Points, in no order, along strands that fork, close into loops and pass close to each other.
In the rows, zero is written as 128.
Points whose rows are less than 168 apart are linked; no others are. Some points are linked to none.
sozeg: [126  97 131 130 149 155 173 145 131 131 117 192 100 162 128 111 150  87
 138  93 147  78  97 132 125 187 186 176 141 109 149 116 136  73  85 115
 104 127 115 119 190 106 140 150 136 100]
Sogin: [128 129 133 123 111 140 162 144 155 151 149 105  66 117 133 127 132 146
 133 181 136 114  66 147 139 181  89 174 135 127 132 144  98  95 172  57
 124 194  57  86 151 110 115 101 159  87]
Kime: [140 103  89  68 168 106 103 152 161 118 132  98 106 155 166 105  71 143
 161 191 105 129 120 126 119 107 143 113  94 173  79  96 127 109 129 196
 149  85 161 171  89 147  75  89 123  91]
vazu: [181 128 120 134 143 121 147 132 141 132 128 165 151 174 158  80 169  56
 102 150 116 156 139 122 122 131 135 114 113 150 150  87 146 149  72 114
 122  86 155 102 119  66 128 146 127 147]
bubeg: [131 117 102 149 146 154 129 113 116 138 105 190 102 124 153  68 142 130
 163  85 117  63  95 150 128 206 157 117 154 150 113  97 157 112 126 166
 119 150  90 116 184  87  99  93 202  78]
boka: [145 124 157  54 133 130 118 145 147 151 158  90 143 139  92 112 115 146
 127 162  86 188 126 116 149  76 153 126  83 169  90 169 125 112 132 144
 133 125 126 188  66 161 135 113 106 141]
fasa: [146 110  80 125 184 143 106 117 123 137 110 161  87 133 182  70 110 134
 174 128 119  64 108 149 141 172 139  78 128 177  98  61 152 124 129 166
 128 118 124 131 136  77  60  67 201  68]
koser: [127 153 133  96  52 100 118 128 139 108 136  99 141 104  67 147 123 134
 127 193 147 177 111 114 129 115  85 141 135 172 128 149  85  95 136  78
 150 190 113  94 119 139 117  84 151 131]
bov: [ 95  83  46  84 153 112  99 140 172  98 133  99 102 135 191 138  65 157
 167 190 107 163 122 120 117 104 125 108  90 140  89 143  92 135 137 184
 158  63 168 167  81 168 118 111  61 110]
govos: [ 90 132  59 110 115 143 104 153 152 106 137  96  78  93 117 189  89 175
 132 177 144 128 116 132 120 115 104 137 139 118 154 152  85  76 198 142
 164 151 107 159 167 171 124 106 112 137]
Lub: [152 142 156  99 121  50 123 110 142 123 164  65 115  98 123  97 138 135
  98 199  98 175 151 135 158  91 102 106 107 162 128  97 125 132 139 119
 148 145 112  98  90 127  92 110  99 167]
pom: [116 127 101 127 109 108  96 155 119  91 118 139 174 155 128 159  86 106
 115  67 117 113 173 115  85  94 151 106 125 123 104 147 123 179  89 139
 150  82 201 152 102 145 105 146  57 181]
zigu: [142 125 129  77 147 114  96 105 173 131 196 116 100 105 144 101  70 136
 110 155  72 159 103 133 156 101 123  96  51 162 131 116 143 135 152 165
 136  86 173 127  91 152  98 102 108 180]
vodi: [ 72 135  49 138 129 147 109 170 136  95  89 189 143 148 182 132 127 143
 181  70 162  76 112 146  42 172 150 123 182 183 137 137 117 162  73 179
 121 151 124 144 149 106  60 118 125  73]
Taka: [102  86  97 120 161 101  66  92 149 120 157  84 113 112 193 133  94 171
 147 166  94 141 155 121 149  83 121  90  79 118  82 137 115 153 159 199
 133  72 138 140  68 166 125 117  64 111]
kup: [147 120 159  98 150  86 156 153 112 137 159 115 132 142 155  62  76 137
 142 130 103  78 115 118 136 101 172  95 116 144  59 143 145 127 115 155
 155 118 119 197 103 112  97  93 154 129]
dinaz: [101 111  75 173 110 160 151 141 125  98  91 153 105 136 158 151 197  97
 137  75 183  78 148 157  87 196 107 166 164  93 153 111 118 124 112  94
 123 145  62  93 165  95 144 165 108  94]
doreb: [116 142  98 146 146 176 110  90 151 146 120 115  89  64 103 121 152 157
 129 161 120 168  75 163 160 166  86 122 124 120 196  80  94 113 191 111
  93 174 110 100 175 128 119  97 156 122]
sozo: [ 85 130  90 105 104 126 111 118 141 111 140  90 134 113 124 178  67 193
 132 166 134 152 153 115 119  90 103 125 132 111 105 170 105 111 172 137
 158 127 131 148 110 181 151 130 116 143]
ropa: [156 160 125 168  90 101 112 110 146 120  96 102 114 114  78 144 153  84
 136 164 164 136 125 136 156 150  75 137 144 133 164  63 117 128 134  68
 127 160 132  42 178  94 108 107 127 143]
Lilis: [104 101  91  90 116 207 153 138 162 115 105 123 113 150 128 199 133 126
 145 135 136 131  97 131 116 162  84 180 122 106 150 150  72  87 149  71
  99 109 136 106 148 161 131 147 112  90]
zito: [163 146 173 138  54  92 156 166 101  93 132 132 158 138  90 151 128  71
 115 124 143 133 152 101 106 113 123 159 130 118 126 160 128  92  92  63
 160 140 114 104 128 116 140 142 115 186]
duban: [135 104 113 129 165 149  63  99 154 140 127 161 119 129 167  76 115  85
 130 106 117 107 120 136 138 128 133  84 103 173  94  99 167 160 111 208
  84  42 181 135  93 122 103  71 146  91]
Tonu: [ 81 110 112 138  94 140 117  77 132 133 108 109 153  96 142 154 154 173
 154 150 144 152 150 120 131 130  35 107 152 143 111 179 104 153 151  96
 150 145  82  86 100 140 168 112 138  93]
lufi: [154 165 187 177 111 124 135  89 119 130 151 104  93  95 125 131 123 155
  94  90 170 179 143 172 156 154 111 156 118  84 140 121 183 176 149 123
  99  96 116  91  99  96 174 153 124 168]
gilo: [155 137 114 141 145 143 105 155 117 118  82 172 137 166 110 117 147  78
 146 139 135 115 114 115 109 143 131 125 136 144 176  62 121 110  98 125
 108 135 171  92 196 116  95 116 152 128]
Ripi: [ 94 125  72 133 129 118 108 186 105  85  90 136 153 145 122 149 108 157
 160 158 175  92 132 101  61  92 139 125 193 123 145 125 100  91 134 131
 149 170 134 154 185 158  99 121 130  96]
bok: [139 135 104  96 101 100 110 163 144  86 105 153 154 164 151 118 115  97
 137 126 138 112 142 125  67 140 139 107 150 197 114 138 161 145  58 139
 124  87 145 111  86  89  78 124 131 124]
Dusak: [137 123 160 124 127 130 189 180 123 138 143 174 133 173 142 104 143  65
 120 131 113  99 101  96 130 153 174 156 123 106 146 152 135  97  99  78
 131 140 127 118 170  93 138 153 137 162]
zunu: [142 151  96 170  79  98 114 171 127  70 109 141 114 118 156 166 113  93
 128 100 156  71 144 144  73 150 108 118 167 109 147 116 115 150 123  83
 158 138 118  76 150 101  88 123 102 159]
rul: [ 96 112 129 134 132 114 189 157  80 126 110 140 205 152 108 126 126 136
 140 113 146 108 135  70  83  80 173 145 156 113 114 186  96 109  87 102
 133 159 141 192 136 150 162 162 128 108]
bina: [ 82  83  90 152 148 166 117 109 140 126 105 170 158 140 167 137 134 149
 152  99 119 113 140 113 120 124 112  94 141 132  91 169 114 190 100 159
 117  92 186 157 108 147 153 140 108  82]
puzas: [150 139 159 130 127  91 156 153 136 146 165  81  54 100 127 105 114 150
 102 169 137 103 100 166 152 158 130 164 137 104 112 125 131 117 189  98
 147 183  54 122 156  86 106  89 147 116]
Keper: [174 145 174 144 130 140 176 140 129 160 132 158 129 156 110  89 173  47
 119 128 108 149 106  87 162 166 155 156 104 121 176  97 144  94 109  84
 108 159 137  89 173  95 167 145 159 160]
basap: [135 135 162 151 131  95 140 106 128 146 169  87  72  73 163 108 124 174
 110 154 124 119 121 168 166 122 109 101 123  90 101 141 141 165 183 133
 166 164  72 139 117 104 133 120 132 130]
Zufor: [123 128  72 106 126  84  90 183 122  82 111 125 155 150 127 138  79 150
 143 186 138 121 144 107  69  74 141 111 157 161 123 108 102 117 122 152
 168 133 156 151 130 155  72 108 111 113]
Baruz: [114 101  76 103 140 179  96 108 169 126 100 118 121 140 152 140 139 149
 159 182 131 178 115 154 114 144  59 138 116 163 122 121 108 154 127 119
 116 106 122 100  98 124 126 114 134  58]
kiv: [ 71 115  64 158  96 157 124 157 105  85  93 148 145 139 155 189 138 132
 160  64 172  42 137 110  79 159 125 138 185  83 155 159  92 110 121  98
 127 157 112 125 174 175 136 147 103  89]
dozo: [ 66  93  58 143 168 195  88  89 146 130 103 123 121  96 148 152 116 163
 131 126 109 162 117 157 140 146 109 118 130 104 143 115  85 152 190 149
 111 101 154 146 152 161 163 128  98  82]
feri: [115  76  99  79 172 181 169 143 159 152 124 140  73 158 127 124 111 130
 141 122 113 120  93 166 130 154 151 171 129  95  65 125  97 107 118 161
  99  87 144 196 158 123 121 131  97  60]
dad: [156 147 193 128 120  42 161 128 110 140 168  93 142 127 126  95 151 106
  82 192 109 176 167 103 146  82 139 121 114 167 103 126 123 130 119 123
 175 138  77 149  73 104 120 130 112 160]
lisup: [176 130 181 122 131 129 149 106 125 153 138 126 123 137 125  55 142 105
 126 120 134 111 132 127 168 150 144 146 117 155  96 118 214 112 119 155
 103 121  98 114 119  62 155 114 205 116]
rular: [117  90 122 139 181 173 156 147 112 128 108 161 143 172  92 137 162  91
 134  99 156 115 113 117 123 135 157 176 151  88 149 115  92  91  85 134
  81 137 166 155 183 145 164 173 101  91]
furuv: [124 177 174 146  90 150 144  92 113 161 126 169 124  97 101 101 126 135
 125  79 113 116  89 132 166 150 124 118 126  93 151 146 170 127 152 130
 119 162 126  95 156 131 181 141 204 154]
Tar: [141 145 170 115  62 129 115 106  97 126 106 160 191 149  82 123 139 104
 146  77 109 178 174  93 115 116 119 114 125 171 126 160 141 120  78 100
 138 112 136 113  93 145 160 142 142 177]
kuv: [ 91  85  33 131 175 196  71 106 167 143 105 138  73 117 151 143 125 159
 150 123 123 157 113 186 127 161 100 130 118 116 127  87 101 120 171 179
 104  71 100 175 128 145 117  96 119  48]
Farer: [179 156 186  98 104 113 133 185 116 134 153 148 143 143 101  99  96 105
 103  81 126 138 127 116 125 112 164 131 103 150 115 153 185 133 104 117
 150 120 122 139  89 145 130 134 150 196]
Koz: [142 152 149 130 100 122 101  61 142 139 138 101 154  78  91 129 148 122
 113 162  84 193 123 143 163 118  73  99 112 133 171  84 111 151 148 103
 121 125 153  58 125 126 135 108 129 181]
Sog: [128 128  98 140 111 135 154 146 124 105  86 132 132 148 136 124 177 117
 155 155 168 118 115 124 100 151  78 149 157 154 126 121 116 117  84  77
 141 167  76  78 143  91 115 133 162  82]
Digut: [156 152 192 147  83  62 158 103 114 160 127 102 151 114  99 105 177 113
 110 171 139 186 168 122 157 108 119 130 143 150 120 140 133 125 112 116
 146 163  91  98 106  95 152 131 142 143]
tagez: [142 161 179 118  88 130 130 100 134 122 158 102 142  89  81 172 119 123
 101 130  86 194 126 125 152 105 104 115  86 105 171 129 102 155 148  91
 147 135 144  92 112 141 129 130 102 219]
mibi: [113 115 127 156 144 106  70 106 102 142 140 175 141 117 140 110  88 138
 150  55 118 111 137 111 126  92 153  64 112 150 102 164 160 185 108 221
 126  72 193 174  85 184 130 109 110 147]
dor: [185 157 182 174 162 148 145 142 106 168 130 165 134 132 103  63 168  81
 125  27 122 141 116 113 189 127 185 144  89 123 141 118 195 159  99 168
 103 116 150 195 110 124 174 159 164 164]
tok: [127 118 101 142 156 127 159 159  94 110  94 177 154 154 148  95 145 117
 174 155 140  80  85 113  88 147 154 132 173 149 141 116  94 110  75 101
 144 191  98 121 174 106 104 126 163  82]
rorus: [105 123 137  89 159 126 107  92 155 141 160  53 129 110 113 139 120 192
 121 197  86 188 135 131 155  81 137 117  96 136 137 157 106 112 160 153
 108 144 109 150  77 143 122 125  94 117]
Zuz: [145 135 100 163 108 109 130 171 140 103 104 132  79 128 160 143 153 106
 103 113 175 108 155 176  94 165 104 151 158 101 133 101 142 146 134  95
 138 123  77  80 161  79 106 140 105 114]
goze: [141 143 186 147 170 153 142 124 135 157 153  81 101 131 104 142 143 136
  80 106 120 162 124 168 163 121 187 175  97  61 145 108 135 128 158 145
  88 124 118 173 126 132 148 166  95 151]
mumov: [101 119 174 116 115  86 152 115 101 135 143 111 162 128 162 134 118 135
 101 174  84 169 160 110 139  83 128 110 116 130  86 167  93 143 108 107
 173 128  94 153  56 135 146 149  85 137]
Tefef: [131 118  88 110 179 153  97 103 151 145 162 118  73 101 131 110  98 157
 132 145 101 127  99 163 165 144 136 119  97 107 146  71 121  97 174 183
 121 116 125 157 159 129  94  84 142 124]
sezel: [142 156 200  87 129 171 163 128 132 176 163 113 111 134  72 144 128 133
 100 106 105 137  68 120 163 131 159 172  79 117 149 170 140  89 157 103
  90 166 140 148 137 155 149 136 157 145]
sukud: [190 139 127 112 165 119 112 135 138 144 122 149 124 144 132  60 127  55
  92 104 103  98 130 110 141 137 175 114 101 188 147  30 159 113 117 157
 106  90 191 125 120 109  84 114 164 164]
Maz: [105 145 108 144 126 102 129 145  86 107  81 135 170 125 113 118 142 164
 178 161 147  98 116  95  94 113 114 109 185 149 161 123  96  95 124 115
 143 205 102 121 189 139 110 108 176 102]
Donup: [165 129 160 105 166 136 157 148 129 156 132 140 164 157  99  98 188  66
 112 146  90 179 124  87 145 113 163 119 100 151 155  96 130 124  89  91
 133 135 150 128 128 116 141 147 118 161]
fus: [122 105  42 103 155 205  90 149 170 126  92 142  75 144 156 129 124 154
 168 152 142 149  94 163 108 167 102 135 123 175 127 102 117 113 141 148
 114 106 108 125 130 133 101 111 157  34]
garel: [149 149 144 180  83 113 119  87 111 109 110 155 191 132 128 112 163 104
 126  97 134 133 189 108 115 122 127 101 155 146 133 128 170 163  63 144
 127  94 136  94  97 107 156 153 134 161]
dumok: [108  96  93 100 164 164 137 164 144 115 103 107 110 171 112 166 135 136
 132 150 143 123 129 131 115 125 147 179 162 106 119 121  90  98 125 149
  95 117 148 181 168 166 136 155  86  69]
zisas: [162 120 136 116 166 124 147 168 121 153 155 182 113 144  99  66  98  95
 124  47 108  62  96 113 127 141 191 106 105 146 103 131 173 135  98 161
 117 115 176 166 155 113  95 106 153 169]
Gev: [ 93  93  95 108 148 143 162 138 131 127 115 182 149 156 128 125 114 118
 150 115 110 113  97 106 104 119 125 116 139 121  84 195  96 165  83 127
 140 112 204 170 129 156 141 139  92 116]
Nosoz: [155 100 119 130 179 149 139 121 134 141 123 147 128 164 162  85 157  95
 119 145 127 129 124 149 144 139 143 136 137 158 122  84 150 129  89 153
 100  98 143 145 133  79 127 127 142  90]
gar: [144 132 139  89 109  97 105 129 144 137 175 151 119 112 151 107  60 148
 129 125  90 134 123 126 120 110 124  61  89 146 103 154 161 143 130 146
 173 103 160 126  90 163 108  95 141 183]
rinek: [161 124 159 124 153 126 109 134 148 138 135 111 144 157 123 118 134 113
  97  94 143 164 171 137 145 100 155 138  97 123 109 118 176 162 106 147
  88  55 142 151  77 138 159 162 101 142]
gil: [140 131 117 121 104 123 128 131 160  96 121  46 114 117 102 201 146 151
 105 173 167 175 152 151 114 136  79 181 134 120 148 117  89 140 150  42
 117 145 102  76 114 104 107 133  67 143]
nor: [112 134 171 115  99 140 178 100 122 168 159 140 128 107 166 117 131 135
 114 148 100 138  90 141 139 137  97 129 110 111  91 187 139 143 131  81
 162 147  90 106 101 104 169 140 157 124]
dosan: [ 73 116 116 130 125 123 161 136  93 123 114 120 175 137 139 162 134 141
 138 163 110 120 138  94  99 103 106 130 162 109 115 168  66 121 125  79
 175 178 138 151 146 143 148 151 111 102]
rumub: [129 155 178 136  90 128 165 121 106 130 131 100 173 157  93 180 160  78
 101 129 126 170 147  93 143 106 118 176 118  99 143 173 101 113 123  46
 138 149 121 123 110 118 169 178 101 173]
nidop: [121 119 137 166 146 151 159 115 108 129 106 155 152 146 139 153 195 101
 129 136 149 128 149 114 137 128 135 156 154  82 156 111 109 117 113 106
 116 140 126 114 176  96 175 184 117 108]
fos: [159 162 138 178 127  91 130 101  96 132 109 187 176 105 138  91 148 106
 133  61 127  86 144 114 122 117 175  75 154 148 150 114 171 164  80 196
 114 110 165 140 134 123 133 147 136 164]
mige: [138 153 173 159 126  99 146 135  96 130 105 122 164 127  99 131 164 119
 137 148 150 106 157  89 128 100 154 137 176  95 159 110 133 113 125 130
 131 177 121 127 170 116 147 154 133 150]
vopak: [131 124 132 154 145 116 108  93 114 138 145 116  75  81 166 108 116 168
 118 104 129 100 155 178 154 137 119 108 136  81 120  97 168 169 172 173
 133 102  94 140 135 111 129 126 138 121]
Ruko: [114 135 122 151 103 172 106 100 145 134 103 119  92  88  83 176 157 135
 129 128 168 126  93 153 146 180  88 158 147  94 197 100  89  92 196  92
  85 158  98  81 186 151 137 112 139 104]
Zepu: [165 127 164 103 189 146 144 145 134 161 148 101 106 151 109 106 140 112
 121 186  84 144  87 119 174 124 183 146  99 138 152  70 115  80 142 119
 108 174 139 136 165 101  89 110 131 128]
nuzin: [173 141 201 127 187 138 149 125 147 163 171  76  73 112  96 111 144 105
  83 143  96 149 107 153 172 156 201 173  84 112 166  78 129  99 169 135
  90 136 113 152 149  76 115 127 122 151]
zisol: [119 131 117 131 136 177 114  80 153 133 122 126 130 102 121 146 165 135
 119 174 117 180 100 150 150 151  59 123 118 138 164  82 104 140 150  96
 101 133 123  60 138 107 133 111 142 101]
fop: [ 95 132  87 114 102 139 143 139 147 106 119  42 125 116 121 208 142 171
 125 190 146 153 145 117 122 120  74 176 144 122 139 152  66 114 173  72
 140 162  94 120 116 147 128 133  92  81]
foz: [145 142 156  94 154 129 122 119 130 140 180 131 102  96 116 123 102 117
  84 137  64 159 110 141 160 121 132  97  68 101 153 117 130 152 156 120
 132 115 169 117 123 147 124 128  96 210]
peb: [ 78 112 103  88 124 130 119 108 124  97 111  90 178 161 114 176 113 149
 137 175  93 173 156  91 119  83 105 130 137 125 114 159  66 128 126 104
 165 126 162 150 105 176 150 143  94 120]
lur: [149 123 107  97 172 127  81 105 164 140 169 116  88 118 161  83  80  98
  99 118 100 118 119 144 149 122 136  86  58 169 116  64 158 137 151 196
 102  52 198 138  93 143  80  86 118 140]
zaz: [134 148 134 127  90 134 117 144 142 102 103 133 137 138  95 151 121 122
 120 104 165 116 137 133 107 128 119 146 146 125 142 134 176 107 117 126
 101 119 137  84 146 133 137 129 147 142]
firub: [147 118 117 119 163  92 115 110 106 153 143 137 134 129 153  64 100 149
 155 137 110  69 128 117 135 126 154  77 143 153  96 113 160 110 124 174
 144 129 137 151 143 106  93  82 173 111]
Litu: [126 135 167 119 133 154 153  99 108 166 158 170 120 115 138  91 110 136
 142 101  92  94  82 136 157 141 141 103 107 122 105 169 165 133 125 130
 135 153 130 126 146 124 143 116 183 137]
ziru: [141 160 211 132 121 125 173 168  96 161 151 105 150 140  99 152 162  93
 100 121 104 157 115  90 160  96 162 152  89  89 161 172 106 122 137  82
 152 183 132 166 113 144 160 182 106 175]
sekub: [120 105  94  95 118 144  63 109 171 117 103 129 141 140 162 130 102 148
 150 155 122 165 139 131 108 121  99 105 117 178  95 147 141 131 125 159
 108  63 144  93  73 149 131  99 118  93]
fome: [ 98 113 153 160 103 109 143 102  65 147 126 185 205 126 121 122 119 150
 157  71 112 130 149  81 115  88 147 102 132 137 110 206 119 170  78 133
 144 128 162 177  69 171 172 157 130 153]
Luma: [ 76 113  64 108  92 102  75 130 142  73 132  72 141 101 135 179  87 188
 137 191 129 189 163 124 114 106  77 121 120 141 115 143  76 132 172 123
 176 123 101 108  80 160 120 105  85 139]
libog: [156 119 135 131 173 150 118 129 137 145 130 158  71 109 129 102 120 103
 105 109 100 105 101 157 152 176 163 133 126 106 143  66 133 106 155 139
 107 115 130 118 190 115 100 103 146 126]
Badad: [107 117 113 115  88 136 168 165 116  69  90 112 162 162 126 164 132  96
 145 175 176 104 112  94  81 130  92 186 161 144 119 147  97  84 100  54
 131 160 104 113 136 132 123 136 134  60]
semu: [133 110 119 122 154 138 155 157 138 134 132 197 149 153 113  99 115  92
 136  72 114  95 111 112 104 134 154 105 132 143 114 138 131 157  65 162
 119 126 203 152 142 136 115 134 110 148]
Rova: [109 135 156  90 121 156 179 121 145 153 156 108 111 124 142 157 146 141
 112 174 116 146  89 129 139 146 104 161 118 119 128 178  94 107 155  81
 126 166  90 112 131 120 137 130 134  95]
bipif: [ 98 127  50 127 115 148  98 174 144  79  85 159 130 165 192 149 117 119
 165 122 154 104 133 143  51 152 111 119 155 172 107 137 113 173  76 136
 139 111 137 109 113 106  56 127 113  79]
num: [ 97 138 124 130 103 143 114  89 117 152 112 124 146  98 119 141 153 183
 148 118 149 123 122 114 141 125  81 105 163 124 124 164 142 119 151 148
 122 155 101 110 136 147 165 121 180  90]
sir: [ 93 103  97 151 165 177 110 107 135 142 122 165 103 115 121 178 123 134
 110  92 125 125 118 158 135 145 128 132 137  63 151 107  83 142 171 139
 110 109 174 150 182 151 149 143  83 127]
vufu: [170 134 163 120 120 117 153 114 166 136 134 104 100 117 117  88 152 130
 106 156 146 158 122 163 156 163 100 158 121 150 113 118 178 127 129 107
 105 114  80  70 115  67 132 115 164 114]
Ter: [167 144 127 113 144 114 108 159 121 131 102 152 157 145  96  99 117  78
 122 120  96 118 123  80 117 109 166  86 123 164 162  70 133 113 105 130
 132 131 195 113 156 157  87 104 146 187]
pusoz: [ 88 119 117 142 109 141 139  84 150 139 139  84 104  89 146 186 127 189
 115 125 136 149 133 147 127 147  65 135 115  84 118 179 116 165 200  93
 138 128  81  98  89 144 174 149 110 124]
nad: [163 135 128 103 110  81 102 114 153 104 141  74 117 129 136 131 119 120
  89 173 120 165 169 152 126 113  90 107 107 147 145  71 135 156 133 135
 120  64 136  79  94 107  84 120  84 169]
nide: [140 153 183 141 117 108 141 176  84 132 118 123 190 155  69 146 142 129
 136 101 151 127 141  68 117  74 179 142 150 118 132 157 140  93  99 127
 124 164 120 178 122 153 163 171 139 148]
gal: [119 118  95 177 133 115 134 147 118  84 109 132 173 167 145 145 130 119
 123  66 159  79 183 133  77 114 186 129 168 114 112 144 139 185  65 166
 123  99 155 159 119 120 121 167  67 142]
Mir: [112 137  85 126 154 136  81 117 165 112 171  86  54  68  99 161  98 191
 117 164 135 143 109 164 160 139 133 139 114  99 172  98 115  78 216 163
 128 147 100 150 168 139 106  92 108 151]
rula: [130 146 136 126  74  99 148 119 146 126 132 137 112 109 127 103 166 113
 134 140 171 130 111 143 131 167  63 140 156 157 110 164 147 126 120  82
 133 172  83  47 140  96 144 112 182 107]
Bire: [139 116 169 113 155 157 185 143 104 163 169 183 112 151 114  84  94 129
 152  43  95  76  71 133 153 165 176 150  93 108  78 180 165 123 114 150
 143 152 143 181 141 110 125 121 179 142]
fumi: [ 96 173 173 146  80 127 138  88 104 153 128 120 140  99  87 171 149 159
 123 105 147 124 120 114 150 113  93 144 145 103 146 180 135 107 152 106
 118 195 117 102 149 158 184 151 174 129]
demep: [121 137 111 152  99 135 128 119 146 136  96  96 109 117  87 162 200 121
 153 137 194 129 104 140 146 169  48 178 151 124 170  92  90 108 165  49
 103 191  84  55 168 112 133 121 123  99]
roru: [106 161 171 158  89 135 157  93  73 129 122 151 160 130 121 181 126 154
 118  83 139 127 146 118 144 112 116 145 125  80 121 200 132 147 130  91
 126 143 142 129  95 176 194 188 145 155]
Tobil: [128 147 169 114 134 142 100 101 146 134 162  58 114 112  94 161 133 190
  90 145 140 177 136 150 160 101 148 142 114  99 138 129 148 117 174 159
  93 119 126 143 106 141 150 139 117 133]
Lek: [165 167 157 169 103 102 114 112 124 130 129 128  80  89 119 107 110 137
 106  81 162 109 144 181 150 165 134 135 149  96 131  94 198 153 157 160
 112  99 106  96 146 105 148 128 166 160]
vupe: [166 154 203 163 105 102 134  93 120 166 142  95 136 118 123 114 165 134
 105 131 146 188 163 140 177 114 135 132 114 116 136 147 181 148 122 128
 117 119  91 121  68  96 188 152 142 156]
Vipid: [154 160 186 111  49 119 154 173 106 112 128 154 169 150  68 123 138  85
 124  65 147 148 136 105 111 116 140 162 107 160 123 182 176 105  89  86
 129 132 117 116  91 142 171 160 163 186]
kib: [144  85 185 119 132  57 137 142  77 149 160 118 152 141 168  73  94 127
 135 142 105 109 159  98 109  63 170  93 106 169  72 163 131 142  91 161
 172  90 111 215  44 141 123 108 104 139]
rif: [ 65 117  42 141 113 164  99 150 138  92  84 144 130 141 159 182 116 147
 149  65 159  94 161 141  64 156 104 119 155 115 124 149 114 155 135 123
 138 119 131 113 140 133 110 149 104  97]
nud: [100 126 109 142 111 157 141 132 121 133 117 175  83 106 129 106 142 141
 142  75 144  55  82 152 115 210 121 143 148 125 132 137 148  95 147 112
 115 170  74  74 180 128 139 111 196  93]
bunev: [157 157 126 133 123  96  66 102 143 111 125  88 127  88 119 133 120 101
  80 116 136 158 164 144 138  99 124 104 110 131 156  35 164 146 163 170
  97  62 163 111 104 138 108 119 110 179]
Nipad: [112  99 164 148 137  63 102 104  81 138 129 119 169 112 166 102  98 171
 157 162 109 113 168  87 110  65 142  75 136 146  84 148 124 144 116 180
 154 116 132 179  73 155 126 106 109 128]
Popuv: [ 92 116  73 172 136 119 103 141 134  99 103 148 114 132 167 160 132 151
 116  51 155  69 181 161  88 155 157 121 183 101 110 124 128 173 118 184
 123 106 119 168 159 120 102 148  86  94]
kisa: [129 130  89 121  89  79  87 120 128  74 112  72 130 116 116 177 107 142
 123 184 154 165 169 131 112 104  68 128 139 129 137  90  86 137 144  84
 174 151 120  86 110 135  92 115  81 145]
nub: [ 93 104  85 134 132 169 107 109 136 136 119 173 137 120 141 118 122 160
 169 102 128  97 107 135 114 140 104  97 156 135 107 156 140 122 139 173
 124 110 139 145 145 150 145  99 155  74]
fid: [107  97 144 142 148 102  93 101 102 150 161 123 133 113 147 122  96 168
 146 121 108 135 145 113 164  76 147  77  98 111  91 149 158 156 137 194
 149  98 150 185  81 176 148 114 104 134]
fatar: [157 132 173  90 138 114 153 170 133 138 158 103 127 141 122 111  97 138
 103 144 121 129 123 127 130 102 170 129 109 119  99 148 155 109 130 132
 133 130 118 169 121 136 122 125 138 147]
naka: [141 136 122 115 119 124  86 126 158 125 111 153 141 135 139 108 109  79
 129 115 117 133 152 136 107 121 115  91 124 190 121 113 168 157  92 164
 108  44 162  96  90 124  98 102 136 120]
rom: [ 85 113 107 168  92 140 168 143 110 108  94 129 106 114 137 176 163 126
 137  88 173  59 131 123  99 165  90 162 164  87 168 149 100 104 148  66
 127 180  74  95 178 150 140 166 118 109]
zik: [136 127 147  87  82 133 151 175 136  85 129  81 156 151  84 172 132  95
 127 207 139 147 120 101 109 120 115 188 133 153 150 128  76  77 121  54
 121 173 117 102 130 134 110 119 120 124]
nokes: [ 89 125 123 136  89 160 150 100 128 116 133 113 144 118 138 207 107 162
 100  78 156 140 161 136 119 134  85 156 124  83 113 197 123 159 152  76
 125 106 126  99  79 147 176 175 123 136]
Muro: [110 139 163 179 136 109 160 104  71 147 141 147 135 120 166 113 139 159
 135  86 139  72 144 139 139 119 156 118 158  75 104 171 153 151 122 154
 148 153  89 166 125 113 178 173 152 129]
lige: [197 146 195 120 161 127 132 116 133 180 158 116 134 128 104  56 151  97
 115  93  97 145 132 116 186 114 171 132  74 148 129 100 203 135 118 158
 105  91 119 161  96 102 150 128 170 155]
Tisu: [116 140 145 187 145 103 153 119  66 132 120 179 195 132 120 119 144 138
 159  59 120 105 154  92 108  82 181  89 161 111 129 150 133 171  60 159
 144 138 165 185 126 139 156 162 121 168]
fisus: [144 132  78  82 165  93 113 181 132 111 151 115  97 136 121 108  70 137
 126 186 131 103 126 120 113  90 160 113 121 160 114  87 112  67 135 183
 142 116 156 174 142 152  57  85 124 139]
Ruf: [150 105 154 126 207 133 155 106 118 161 150 107 111 154 162  90 158 111
 100 141 111 129 152 148 178 113 165 143 113 103 107  87 138 131 125 180
 115  92 112 187 133  80 137 157 103  88]
Nofa: [146 120  97 160 146 130 117 140 106 119 103 187  84 127 141 115 137  82
 141 125 129  80  95 135 123 201 150 120 156 117 182  50 106 102 141  95
 130 145 119  83 209 123  86 114 137 126]
boda: [126 125  86 123 123 112 114 154 129  91 128 146 130 139 150 163  98 103
 111 126 126 106 144 135  83 124 131  89 126 108 141 111 113 154 114 118
 150 110 177 120 155 125  72 136  85 173]

A tip is a point with one link. Name the tips that can be reached along the links from each point below, in the order of the rows.
dinaz: vodi, ropa, gar, sir
dad: mumov, bunev
govos: feri, sukud, fop, Ruf

A piece is all that can be reached along the links. How many separate loops has the piece of each point below (a circle has one, a figure eight two, a Y none), and how many tips (points with one link)?
sozo: loops 0, tips 4
mibi: loops 0, tips 7
num: loops 2, tips 2
zunu: loops 2, tips 4
